Each row is a point on a tangle of strands that fork, close into loops and nearly touch. The rows are in no order.
In the rows, 128 means zero.
Two points are linked if the straight distance between their rows is under 120.
suf: [141 97 114 143 138 127 187 82 102 138 82 84 97 138 97 143 92 139 105 151 111 152 129 97 125 102]
luniv: [137 147 131 105 118 126 133 115 126 85 126 80 113 111 109 101 115 159 114 145 154 120 120 157 111 163]
zuki: [151 102 106 136 144 98 156 127 161 108 136 130 73 147 123 148 123 114 136 86 142 130 100 103 119 133]
Zamer: [149 120 102 131 96 91 92 161 129 135 141 171 123 156 142 168 131 115 141 70 118 112 112 96 118 127]
pigek: [73 147 142 124 127 150 120 145 133 124 96 124 117 109 151 108 109 158 139 132 112 97 136 136 93 167]
vid: [123 122 157 116 118 121 121 102 157 120 112 162 114 80 176 153 168 138 176 131 123 128 122 71 73 153]
lovon: [156 145 125 73 165 106 103 123 111 59 148 102 149 86 102 113 111 100 125 145 170 154 109 102 131 119]
kubuf: [126 113 110 155 121 141 79 167 80 149 143 201 165 168 128 140 98 123 156 116 103 121 140 132 139 168]
moso: [124 134 109 167 149 135 133 144 136 122 106 116 77 158 108 133 114 109 132 97 131 129 90 138 146 143]
mus: [149 145 144 76 63 111 125 156 176 121 165 146 129 128 139 139 151 136 129 141 105 127 120 127 131 107]
puson: [149 124 116 125 110 63 79 106 118 126 107 157 118 149 145 150 130 112 174 93 124 115 100 77 81 140]
vugiz: [81 114 108 121 118 170 109 164 112 127 152 137 139 154 153 77 137 169 137 104 119 93 124 178 160 118]
gukuf: [136 112 124 69 142 101 103 117 180 107 110 100 144 95 116 104 170 108 164 134 148 121 66 104 128 122]
tevo: [154 115 150 121 65 119 167 91 166 164 93 93 115 96 142 142 173 115 142 134 138 135 172 101 175 106]
Pev: [89 140 142 154 143 164 151 119 139 154 98 93 156 105 131 74 91 166 144 159 115 97 166 153 113 162]
lur: [96 116 110 145 97 152 106 183 78 150 167 173 173 168 150 93 117 131 150 115 120 98 126 152 147 115]
Sekor: [106 103 118 124 129 129 100 138 124 119 96 185 164 121 176 153 105 125 120 112 96 108 156 125 116 114]
rudal: [73 150 98 155 135 188 101 197 143 150 119 170 138 99 153 141 123 131 115 121 96 114 118 149 107 138]
tun: [118 93 122 110 171 117 92 136 104 90 112 137 146 133 132 111 98 85 125 122 154 110 144 126 163 132]
rizet: [142 124 126 78 162 98 118 124 154 99 119 103 153 88 103 116 113 91 159 141 137 151 83 69 124 81]
fela: [112 119 142 75 135 132 102 152 162 108 118 129 110 115 139 113 182 145 153 125 125 112 67 131 139 143]
gebit: [102 108 128 141 148 170 151 112 113 102 78 94 116 107 128 105 110 117 172 142 129 127 113 118 136 119]
Bipo: [123 116 138 110 136 125 81 134 114 100 136 163 104 144 134 127 136 83 140 104 142 118 140 106 205 127]
Mupud: [149 124 144 132 95 110 159 134 180 158 166 179 104 140 158 176 160 112 158 108 107 139 114 96 89 96]
zakad: [143 125 93 111 143 124 91 143 109 99 104 113 155 79 81 127 102 116 140 156 143 128 98 114 81 184]
Mebu: [94 96 132 137 172 133 115 126 136 143 55 157 190 99 153 143 105 133 128 135 100 125 129 126 88 129]
gakef: [133 136 142 153 145 157 169 103 120 134 101 73 142 74 90 109 71 174 130 157 134 136 152 120 120 145]
Terug: [169 109 163 106 71 99 171 120 159 199 172 98 105 145 126 128 176 171 138 115 147 127 136 120 137 134]
Kibur: [81 118 119 179 187 117 135 105 119 159 72 129 169 126 162 117 79 129 152 140 92 125 142 145 72 116]
kag: [159 117 144 125 138 136 157 100 126 130 112 50 163 70 84 116 140 166 150 144 172 156 86 122 155 119]
Riro: [137 153 133 138 188 117 106 117 75 78 130 127 144 108 111 149 124 91 85 111 190 140 122 169 146 161]
Zita: [124 153 137 147 107 182 179 126 115 133 159 135 155 149 120 113 135 151 60 169 110 143 180 203 151 116]
Niz: [118 127 98 121 150 149 109 156 88 120 125 82 169 84 96 97 76 141 157 148 125 129 111 102 79 137]
Ral: [105 99 133 83 130 105 109 115 116 98 105 119 153 129 146 76 106 122 109 111 136 93 155 117 145 97]
Gobul: [165 149 158 144 100 134 183 129 149 147 161 123 134 137 97 151 160 195 85 116 141 163 102 156 158 127]
vasov: [140 131 157 108 128 46 134 73 183 163 122 116 116 129 149 133 143 94 154 124 125 139 121 69 72 73]
danuk: [83 128 130 109 123 156 96 173 118 139 137 148 118 129 153 105 166 179 151 93 114 109 68 129 137 133]
pafu: [87 167 98 173 143 181 116 191 120 156 180 136 94 150 133 114 98 110 113 127 120 102 160 168 167 131]
gufeg: [94 162 98 191 144 159 101 178 132 153 121 125 60 142 132 153 119 99 124 96 121 107 127 142 149 145]
Vif: [142 128 185 117 129 129 138 129 151 136 82 113 197 129 118 124 128 141 96 154 129 140 138 178 160 118]
dudiv: [140 144 146 124 118 71 120 89 179 143 141 180 88 149 181 161 168 104 141 105 101 155 135 77 93 78]
rukod: [102 135 83 146 176 137 83 149 67 137 104 94 136 98 123 136 75 99 170 132 117 127 105 99 67 135]
vug: [137 111 118 131 147 131 158 108 106 120 86 88 127 94 119 150 84 124 159 135 101 154 124 81 107 76]
rop: [155 120 149 142 77 132 173 130 131 146 142 147 116 168 107 156 132 171 116 108 102 146 127 110 149 120]
zinok: [194 117 105 100 138 81 153 75 114 122 159 105 98 130 92 151 93 106 172 146 99 167 120 66 94 92]
ropur: [113 173 126 151 153 158 103 164 140 140 151 134 182 169 104 75 123 145 111 142 118 112 122 193 131 166]
Novif: [161 123 93 137 155 109 145 96 108 126 120 104 90 104 126 183 78 121 187 135 89 160 99 83 67 99]
Fum: [137 174 124 122 69 186 154 153 116 122 172 120 128 126 115 134 135 163 102 174 120 141 121 189 152 98]
Gos: [142 157 121 145 132 178 125 154 85 99 170 190 191 126 119 138 141 126 94 118 150 150 119 189 161 133]
dedak: [155 117 145 123 76 96 166 98 131 161 139 63 107 172 94 109 170 176 96 125 150 123 110 126 134 142]
Dapas: [157 127 172 123 69 132 166 163 163 196 161 135 140 103 138 162 162 172 169 127 131 148 114 113 151 118]
Raz: [153 128 111 99 118 56 129 76 187 108 145 135 118 135 100 110 130 89 117 111 148 154 131 75 142 96]
nad: [122 131 138 131 93 129 126 71 143 123 74 147 110 122 172 155 147 97 149 135 96 137 164 97 126 83]
Kasi: [128 121 146 121 90 74 128 97 121 139 117 126 101 161 160 126 144 145 133 88 117 111 127 76 90 117]
Gures: [114 104 136 116 90 136 144 78 114 137 93 139 112 178 141 120 147 100 102 138 94 125 178 96 161 84]
piga: [143 128 113 118 76 107 127 140 145 131 190 188 99 153 151 144 154 100 160 90 120 129 108 77 135 86]
fugif: [91 94 107 152 204 103 82 136 81 139 113 133 127 113 170 154 73 85 145 136 120 102 172 132 108 143]
Fus: [80 145 134 134 152 136 55 196 116 152 101 143 98 126 144 155 158 96 130 129 115 119 88 132 97 180]
bebef: [150 140 145 125 157 134 115 127 111 78 126 169 175 123 115 139 123 135 84 114 147 146 133 168 141 157]
dobuf: [106 140 136 184 216 128 110 126 82 121 165 122 142 135 114 112 122 93 104 121 190 125 156 189 169 174]
ziso: [121 97 99 122 178 95 78 126 92 117 94 134 116 109 144 156 82 76 141 113 136 116 136 93 138 111]
Gup: [162 149 129 71 115 98 134 83 118 76 149 84 117 115 110 99 138 113 98 149 167 134 132 127 121 118]
Niren: [110 181 137 148 116 173 117 174 156 171 137 123 160 144 94 106 123 184 118 131 104 124 87 172 150 125]
sosu: [94 105 129 120 122 97 116 115 92 123 103 116 118 143 171 106 103 140 106 85 124 98 149 104 89 104]
Gur: [122 97 127 128 103 157 179 89 118 138 88 103 94 158 118 132 132 125 81 166 103 130 174 126 134 119]
muku: [177 143 133 72 86 119 140 140 173 114 218 127 108 135 126 133 186 157 126 148 138 130 115 171 124 105]
pizam: [106 116 82 183 211 129 115 152 93 131 153 88 145 129 109 81 77 89 121 133 175 113 142 164 144 143]
nivi: [97 133 176 105 112 114 119 150 148 143 98 148 153 116 182 153 143 156 119 113 101 120 130 113 107 97]
Feti: [118 131 142 131 114 111 157 126 146 144 136 92 77 161 111 102 133 194 111 94 126 113 97 124 121 147]
ref: [112 121 136 148 133 160 160 116 161 134 85 57 119 93 110 116 140 164 151 129 137 124 87 144 150 116]
gigu: [111 139 157 83 78 131 112 184 150 157 133 138 172 102 157 151 146 166 133 144 103 119 95 133 126 96]
niv: [98 140 108 158 150 145 57 199 110 179 123 154 129 132 108 141 137 85 130 144 120 107 123 160 131 202]
sivob: [119 132 101 134 169 136 71 164 116 139 94 143 146 116 77 111 120 105 119 144 131 117 102 149 110 208]
sogo: [143 128 138 140 66 145 145 117 172 139 89 146 141 105 143 175 168 116 159 126 102 135 140 105 144 103]
Fekot: [109 153 114 132 87 199 140 180 153 120 134 145 122 100 133 141 120 148 125 153 96 125 124 164 136 131]
fad: [87 105 101 189 193 127 92 155 104 170 132 167 122 142 169 146 103 92 161 140 106 104 181 155 133 173]
mas: [163 133 125 95 109 139 128 110 173 70 177 164 118 107 125 126 176 126 129 115 157 147 126 118 175 124]
Vota: [155 152 122 114 92 172 151 115 106 67 183 154 98 120 132 141 172 140 102 126 149 148 142 148 169 131]
tage: [163 84 118 129 117 132 192 120 191 119 176 135 68 124 126 139 147 121 125 106 139 120 133 125 104 131]
lali: [88 117 128 160 173 136 179 103 114 151 99 110 126 142 137 84 68 137 131 159 96 118 185 143 101 124]
rili: [127 129 141 134 140 113 119 130 111 124 115 122 168 182 114 86 87 126 109 140 123 108 146 171 115 151]
sonel: [147 108 139 90 123 62 169 69 170 158 138 94 95 148 109 108 134 99 123 138 132 145 126 55 118 75]
tareg: [118 126 168 129 119 157 172 139 139 168 113 98 154 140 131 115 132 164 81 160 117 141 177 193 179 110]
ligi: [159 123 122 125 113 113 112 114 133 109 100 130 135 130 101 138 121 131 177 128 132 123 103 102 107 173]
Veri: [180 103 94 109 108 85 168 74 162 113 169 137 110 156 99 121 159 108 66 111 160 140 132 90 130 108]
zin: [92 112 106 175 153 151 133 152 104 126 143 145 102 160 159 103 95 109 134 134 122 108 188 158 148 150]
kek: [124 126 117 168 178 154 111 167 97 110 180 172 181 152 134 116 140 91 99 123 167 143 139 195 181 152]
leri: [172 132 106 134 128 105 110 75 72 78 150 138 92 134 110 150 127 86 94 122 175 139 177 115 154 153]
sagu: [129 124 148 147 99 132 146 132 117 156 108 142 156 170 113 125 101 174 109 112 97 123 149 143 131 144]
gule: [106 150 150 133 158 115 84 164 140 128 105 169 95 129 176 180 166 109 133 120 120 147 83 114 83 141]
ditil: [89 127 139 131 132 140 93 115 106 105 92 126 111 86 187 124 144 141 153 123 139 117 121 95 60 145]
lim: [139 149 143 159 93 156 150 167 171 180 151 123 149 111 97 140 152 201 141 111 127 140 80 134 152 138]
Mafi: [156 157 175 133 129 120 165 74 102 122 99 119 177 159 100 134 132 130 78 156 129 154 158 178 123 126]
bizi: [132 125 127 117 92 169 115 161 96 97 175 175 105 137 130 129 135 122 134 118 137 132 129 121 198 113]
sovep: [94 127 68 178 209 136 90 167 92 158 130 77 138 102 109 121 58 73 157 142 133 119 135 134 104 129]
nupe: [160 136 133 84 124 100 143 114 162 101 178 91 101 127 119 116 172 187 110 128 164 124 108 175 114 143]
dibi: [162 116 150 101 105 126 165 80 192 113 144 121 113 99 122 124 176 130 136 140 147 140 145 107 165 110]
feza: [163 157 149 101 96 115 158 53 98 106 121 122 131 172 102 141 168 116 56 162 137 151 164 128 126 138]
bim: [157 138 117 109 123 129 145 68 67 73 130 110 127 130 109 114 117 102 78 149 157 137 168 134 118 128]

A fork is a point with three links, a tip a point with one. Leave the first point through the second and follow the links. Name the first fork or tip that comes.
lali / Kibur -> Gup
bizi / Vota -> vug
tun / ziso -> tage
luniv / nupe -> Pev
tage / zuki -> tun

How many points has the smallest loop of links through each point below? Write - if it is on no loop.
fad -> -
dobuf -> 5
ropur -> 7
dedak -> -

A piece is two or more points that can be reached from each other along the links. Count, over all rows, the pieces, the separate loops (a circle has one, a figure eight two, a Y none), the forks (points with three links) and the tips (points with one).
pieces -> 3
loops -> 2
forks -> 9
tips -> 11
